Points, in no order, along strands that fork and pass close to each other.
In the rows, 128 means zero.
Points whose rows are less than 129 apart are linked; no others are. Some points are linked to none.
Z153: [124  86 142 148 164 138 109  99  78 111 129 159 106 141 132 159 135 124
 135 141  49  97 136 151 185]
Z118: [171 139 177 101 158 108  65 127 143 143 138 116 151 154 177 148 106  33
 145 119 103 128 106  97 143]
Z951: [156 194 129  85  83  87 122 125 118 125 148  81 146 110 127 113  91 112
 168 126 134 115 176  82 106]
Z255: [140  99 107  75  75 101 159 109  92 155 138 131 115 109 144 153 146 111
 116 121 126 200 169 148 134]
Z421: [152 127  52 169 151 178 167 150 123  97 105 142 119 107  87 113 128 177
 130 160 163  96 129 172 142]
Z265: [146 151 120 160 154 139 107 150 175  92 177 154 114 142  75  62 130 157
  98 103 181 111  99 132 106]
Z193: [131 117  58 159 117 155 186 126  76 114 128 125 131 102 105 115  77 177
 130 136 184 124 116 120 128]
Z332: [100 140 130 143 160  84  68 141 100 138 107 146 114 128 133 121 129 132
 112 124 136 205  72 142 121]
Z291: [111  94 140 181 138 119 178 157 165 129 116 117 154 111 145 146 117 141
 144 109 100  66 122 133  90]
Z638: [145 106 115 118  78  82 112 126 103 126 135 102 122  91 153 155 153 132
 110 162 107 145 162 148 139]
Z211: [153  83 123 119 146 118 107 135 131 134 115 111 104 148 139 143 142  49
 128 159 110 178 138 116 173]
Z294: [ 98 158 175 102 157 105  62 102 163 124 157 163  62 133 115 101 168 142
 122  93  96 132 103 157 117]
Z253: [130 137  88 173 115 138 118 134 133  83 113 124 109 100  92  75 152 147
 135 130 144 111 142 146 155]
Z19: [127 152 104 148  73  96 150 150 131 123  91  92 110 132  81  97  93 144
 155 162 176  92 126  99 126]
Z647: [161 122  81 138 106 147 207 131 137 137 100  95 152 102 125  99 138 131
 143 208 139 122 174 142 177]
Z740: [126  89 138 164 162 111 115 124 110 136 151 102 127 147 107  92 102 109
 140 106 121  93  72  97 141]
Z125: [171 124 102 107  55 120 162 129 109  79 135 137 117  89 145 147 137 164
 119 129 133 111 179 166 117]
Z633: [101 116 134 171 195 139 111 119 159 148 153 154 133 145 117 100  97 137
 125 109  97  80  55 121 161]
Z481: [104 105 182 145 113 153 138 144 157 133 167 153 107 109 176 150 111 145
 122  84 150 121 117 139 128]
Z103: [ 93 154 146 102  70 139 108 115 185 103 136  95 125 110 125 122 202 165
 110 104 164 107 155 106  66]
Z150: [ 98 125 197 147 128  81  95 155 166 165 116 129 144 180 136 124 115 114
 127  66 126 120  98 100  86]
Z646: [132 134  95 130 143 162 162 135 121 109 163  97 169  91 116 111  99 128
 122 148 155 140 138 107 139]
Z404: [142 202 157  88  94  83 121 139 116 131 109 117 150 124 132 122  98 109
 173 196 125 128 186 121 129]
Z243: [165 113 100 152 119 118 184 145 161 161 114  94 180 129 149 116 134 115
 129 163  96 125 152 126 147]
Z443: [ 76  99 153 120 127 153 160  87 174 117 207 111  88 107 131 133 182 133
 100  95 131 126 114 126 158]
Z698: [ 76 144 159 175  89 131 121 172 171 117 151 110 189  86 167 150 131 152
 105 121 167 144 141 116  53]
Z943: [ 68 129 148 193 109 133 131 170 170 166 142 109 210 172 147 133 153 133
 119 123 164 135 148  85  49]
Z738: [136  87  88 143 103  89 174 117 128 142 145 132 135 137 115 110 158 127
  73  53 147 110 131 115  88]
Z623: [ 86  81 141 142 138  99 144 161 183 177  62 101  93 130 167 152 149  93
 151 138 143 124  87 122 112]
Z390: [135  72 110 105 130 143  77 116 128 133 122  88 106 128 178 156 169  50
 121 135 140 185  92 113 123]
Z351: [120 116  82 135 180 193  78  94 120 124  91 162  54 127 147 143 139  65
 161 125 134 161  70  72 151]
Z877: [147 118 129 142 101 139 106 137 134 143 118 112 183 111 167 124 139 169
 122  96  67 134 133 132 124]
Z228: [170 163 132  98 151 117 121 118 116 166 158 123 169 102 157 119 138  55
 129 137  91 165 166 119 162]
Z876: [108 120 125 130 127 172 119  83  46 119 136 181 101 140 152 141 136 158
  86 157 131 184 128 144 177]
Z414: [101 100 185  97  84 143 135  92 205 142 178 131  76 154 151 129 180 124
  97  83 137 120 146 116 157]
Z109: [101 158 116 135  62 124 147 167 176 109  98 112 155  98 119 133 117 172
  81 134 168 156 147 126  38]
Z539: [146  92 155 116 103 142 132 105 119 130 140 126 111 149 111 152 110 176
 154 106 102  72 141 157 117]
Z108: [122 127 159 131  76 131  73 105 130 108 110 164  45 131 125 119 121 172
 148 111 138  99 131 151 155]
Z96: [136 127 106 135 163 126 182 121 107 100 139  83 137 119 112 106 130 101
 149 192 155  93 146 125 185]
Z798: [155 128 127 149  93 166 135 166 186  88 166  99 123 137 106 131 141 178
 110 140 142 111 141 174 101]
Z373: [118 177 112 146 131 195 120  94 157 160 126 139 133  96 111  76 121 152
 149 103 111 132 132 119 171]
Z562: [112 115 119 145 183 168  87 141 162 107 110 134 100  93 145 149 123  51
 154 145 148 145  76 122 161]
Z586: [114  93 136  99 116 128  99  89  22  93  63 124 128 163 161 155 150 123
 111 172 107 142 122 118 161]
Z407: [128 171 112 106 114 111 181 109  65 116  58 110 133 164  78 128 112 164
 147 163 124  86 162 104 106]
Z16: [148 144  68 159 149  86 182 162 109  95  91 141 165 112 118 127  96 127
 153 182 139  88 137 149 100]
Z216: [103 112 139 103  45 140 123  96 196 137 152 116 103 122 138  96 195 156
  79  57 155 139 142 130 109]
Z625: [125 129 143  82 127 137 160  64 107 122 168 141  81 166  85 135 109 156
 142 110 103  88 128 113 130]
Z592: [105 169 100 129  87 150 144 156 121 123 100 129 150  95 120 141 103 208
 115 146 155 151 139 146  90]
Z505: [119 120 120 179 171 149 102 112  81 143 134 184 115 110 113 100 139 130
 122 111  69 139 108 144 195]
Z630: [175 104  95 155 140 161  91 132  96 105 156  98 147 148  94  92 112 149
 121 121 106 118  89 132 133]
Z653: [181  94 113 127 135 122 188 147 134 103 176 117 145 143 116 115 135 137
  86  84 119 140 144 140 107]
Z570: [116 120 135 115 204 114 108 167 224 104 123 175 138 141 167 154 117  58
 121 165 152 181 112 162 133]
Z374: [141 147 199  93 152 111  79 157 148 126 124 121 136 162 183 146 115  57
 150 125 160 160 109 105  70]
Z75: [142 201  89 121 130 162 116 157 142 106 145 126 153  97  94 107 134 154
 125  81 176 144 141 124  75]
Z781: [141 144  61 128 121 188 121  80 122 169 105 145 104 109 100  92 157 180
 122  78 117 123 115 111 127]
Z891: [118 134 115  94 104  83 161 101  95 159  66 126 137 158  82 128 120 128
 162  89  98  81 148 103  91]
Z588: [129 150 174  89  73  83  77 109 151 112 147 151  50 162 103  90 138 155
 123  95 111 112 131 131 139]
Z192: [119 113 165 148 119 127 179 167 181 137 152  96 191 171 117 113 143 146
 100 116 165 120 135 117  52]
Z359: [121 134 124 114 139 128 131 112  96 122 128 118  92 169  71  80 120 153
 112 171 169 160 102 123 151]
Z379: [221 136  87 109  90 175 115 167 112 123 127 115 171 143 162 160  80 166
 132 133 104  83 138 152 108]
Z527: [170 150  99 129 148 117 133 157 134  83 178 148 160  96 103 122 114 125
 112  75 149 133 130 158  93]
Z836: [139  89 168 116 186 109 108 171 176  93 181 162 131 147 157 169  97  71
 110 181 130 149  97 181 170]
Z383: [140  91 133 126 146 182  77  93 165 112 131 143  74 141 152 158 146  60
 124 119 117 203  75  87 118]
Z369: [123  74 130 159 129 120 151 121  42 108 135 187 129 128 154 172  75 117
 149 135  99  95 140 152 170]
Z432: [117 120 107 128 172 148 166  90 120 154 176 127 101 127  86 119 146 123
 142  82 109 107 129 102 158]
Z513: [126 162 160  86 130 111  89 158 155 174  76 114 139 133 150 142 112  86
 142 136 152 168 119 104 123]
Z314: [114 156 150 140 118 154 119 134 159 148  99 155 125  90 131  99 104 125
 160 120 160 101 118 122 177]
Z54: [110  99 139 127 129  81 142 120 138 171 133 121 130 153 110 118 117  93
 105  73 129 137 109  99 120]
Z558: [ 98 126 101 184 174 115 176 147 128 145  83 150 161 126  98 119  89 156
 151 163 127 102 120 158 145]
Z779: [172 171 148  84 116 126 139 116  92 143 130 135 166 116 130  95 131 113
 144 172 101 158 193 142 177]
Z270: [100  95 150 159 116  58 176 160 151 152  81 122 102 139 148 163 127 111
 150 108 121  84 124 142  84]
Z81: [125 165 134 118  90 103 113 141 110 163  86 124 145  86 142 124 116 124
 141 114 130 176 145 119 107]
Z434: [111  99 159 159 113 150 199 158 175 139 171 129 141 117 152 136  89 149
 135 127 155  81 130 134 133]
Z94: [114 146 156  81 167 102  85  91  97 112 131 168  93 129 128 146 153 146
 152 103  86 125 134 140 125]
Z585: [110 144 129 135 131  94 128 135  90 167 106 128 156 119 117 106 129 169
 107 102 126 217  96 121 108]
Z504: [ 79  99 145 108 108 102 147 117 153 152  89  71 102 110 176 175 195 106
 134 117 148 129 108 128  92]
Z533: [165  98 142 146 114 112 160 142 160 135 178  92 182 180 138 137 164 132
  85 101 107 119 154  97  64]
Z853: [ 99 128 152  98 165 167 125  89  59 134 100 138 140 154 135 166 133 138
 101 184 122 170 102 125 181]
Z428: [101 110 125 179 233 151  81 133  98 156 134 173 144 141 115 123 109 105
 133 147  72 132  58 120 180]
Z971: [ 94 123 172 102 124 160 108 119 158 116 169  99  98 105 149 140 190 123
 117 148 101 148 115 150 163]
Z400: [123 179 116 138 118 126  84 124 123 101 135 121 104  93 101  61 138 151
 135  78 175 135 154 109 133]
Z849: [162 169 109  94 101 120 179 105 143 152 125  69 163 137 115 122 133 117
 145 152 110 112 173 104 106]
Z30: [160 156 145 123 162 111  98 149 124 146 135 116 157 116 157 131  76  55
 177 154 149  91 131  87 141]
Z5: [108  89 128 168 173 115 142 138  80 132  58 190 134 144 130 139  74 114
 154 153 107  89 127 146 168]
Z128: [127 124 134 112 210 153 122 135 150 106 104 184 108 124 159 162 113  56
 156 156 125 182 122 135 135]
Z399: [174 138  68 106  39 139 112 146 111  92  90 134 110 132 110 161 133 171
  94 152 139 113 179 161  91]
Z569: [110 129 103 130 197 162 131  63  60 137 164 162  92 106 119 121 147 156
 130 112 105 126  92 130 157]
Z500: [113  98 207  97 141 132  99 151 167  83 195 131 109 126 165 168 157  79
 117 160 105 150 121 160 162]
Z751: [ 93 152 119 134 143 105 141 115  73 121 109  71 168 152  90 146 108 140
 137 182 124 124 129 114 117]
Z869: [ 93 154 121 147 114 116 127 142  76 103  74 124 155 125  95 142  88 191
 109 208 143 131 119 122  92]
Z854: [119  90 131  97 121 136 170 123  77 129 142 171 121 119 132 145 115 144
  91 124 132 207 147 173 158]
Z644: [173 111  70 160 151 183  82  92 105 109 143 151 110 135 104 104 165 177
 125  94  97  97 114 134 150]
Z283: [108 138 165 161 121  59 123 177 167 152  92 165 137 121 169 138  96  95
 134  73 141  87 138 128  93]
Z502: [108 157 169  72 159  96 141  96  96 149 102 127 114 134 120 169 134 120
 167  91  81  84 152 126  91]
Z262: [214 114  90 116 111 176 102 147 108 113 184 123 134 153 124 134  92 172
 103 107 130 105 112 153 136]
Z166: [106 149 150 138 162 112  91 124 155  91 177 122 119 134  82  88 131 162
 126 146 170 142 100 132 142]
Z548: [130 123 129 116 162  92 131 122  99 138 122 140 117 170  82 104 154  92
 108 160 109 177 128 136 166]
Z628: [184 150  95 116  67 193 104 148 103 114  66 146 134 133 129 134 116 178
 146 139 104  76 183 156 118]
Z895: [167 152 121 121 135  80 152 130 111 182 127 116 169 117 174 154 119  38
 153 181 108 114 147 106 145]
Z785: [ 83 144 120  77  81 116 131  89 144 144 131  62 119 102 130 145 162 128
 129 123 149 126 144 107  94]

Follow the links from the first point to the second, and from the first to the third. Name the last point that the two ways share.
Z504, Z379, Z75 -> Z54
Z785, Z153, Z374 -> Z54
Z644, Z891, Z647 -> Z653
Z253, Z108, Z443 -> Z653
Z294, Z125, Z539 -> Z740
Z216, Z314, Z255 -> Z630
Z109, Z586, Z539 -> Z740
Z373, Z625, Z638 -> Z630

A fork is a point with three links, a tip a point with one. Leave the first point through the second and follow the links. Name the first fork or tip that comes.
Z533, Z192 -> Z108
Z108, Z588 -> Z653
Z404, Z779 -> Z332
Z971, Z500 -> Z265
Z876, Z854 -> Z630
Z562, Z128 -> Z270
Z630, Z262 -> Z586

A fork is a point with three links. Follow the links from the first point to the second and name the forks in between, in order.
Z646, Z698 -> Z653
Z373, Z623 -> Z630 > Z740 > Z54 > Z270
Z243, Z633 -> Z653 > Z54 > Z740
Z558, Z103 -> Z505 > Z740 > Z54 > Z270
Z291, Z951 -> Z270 > Z54 > Z653
Z586, Z740 -> Z630
Z109, Z369 -> Z653 > Z54 > Z740 > Z505
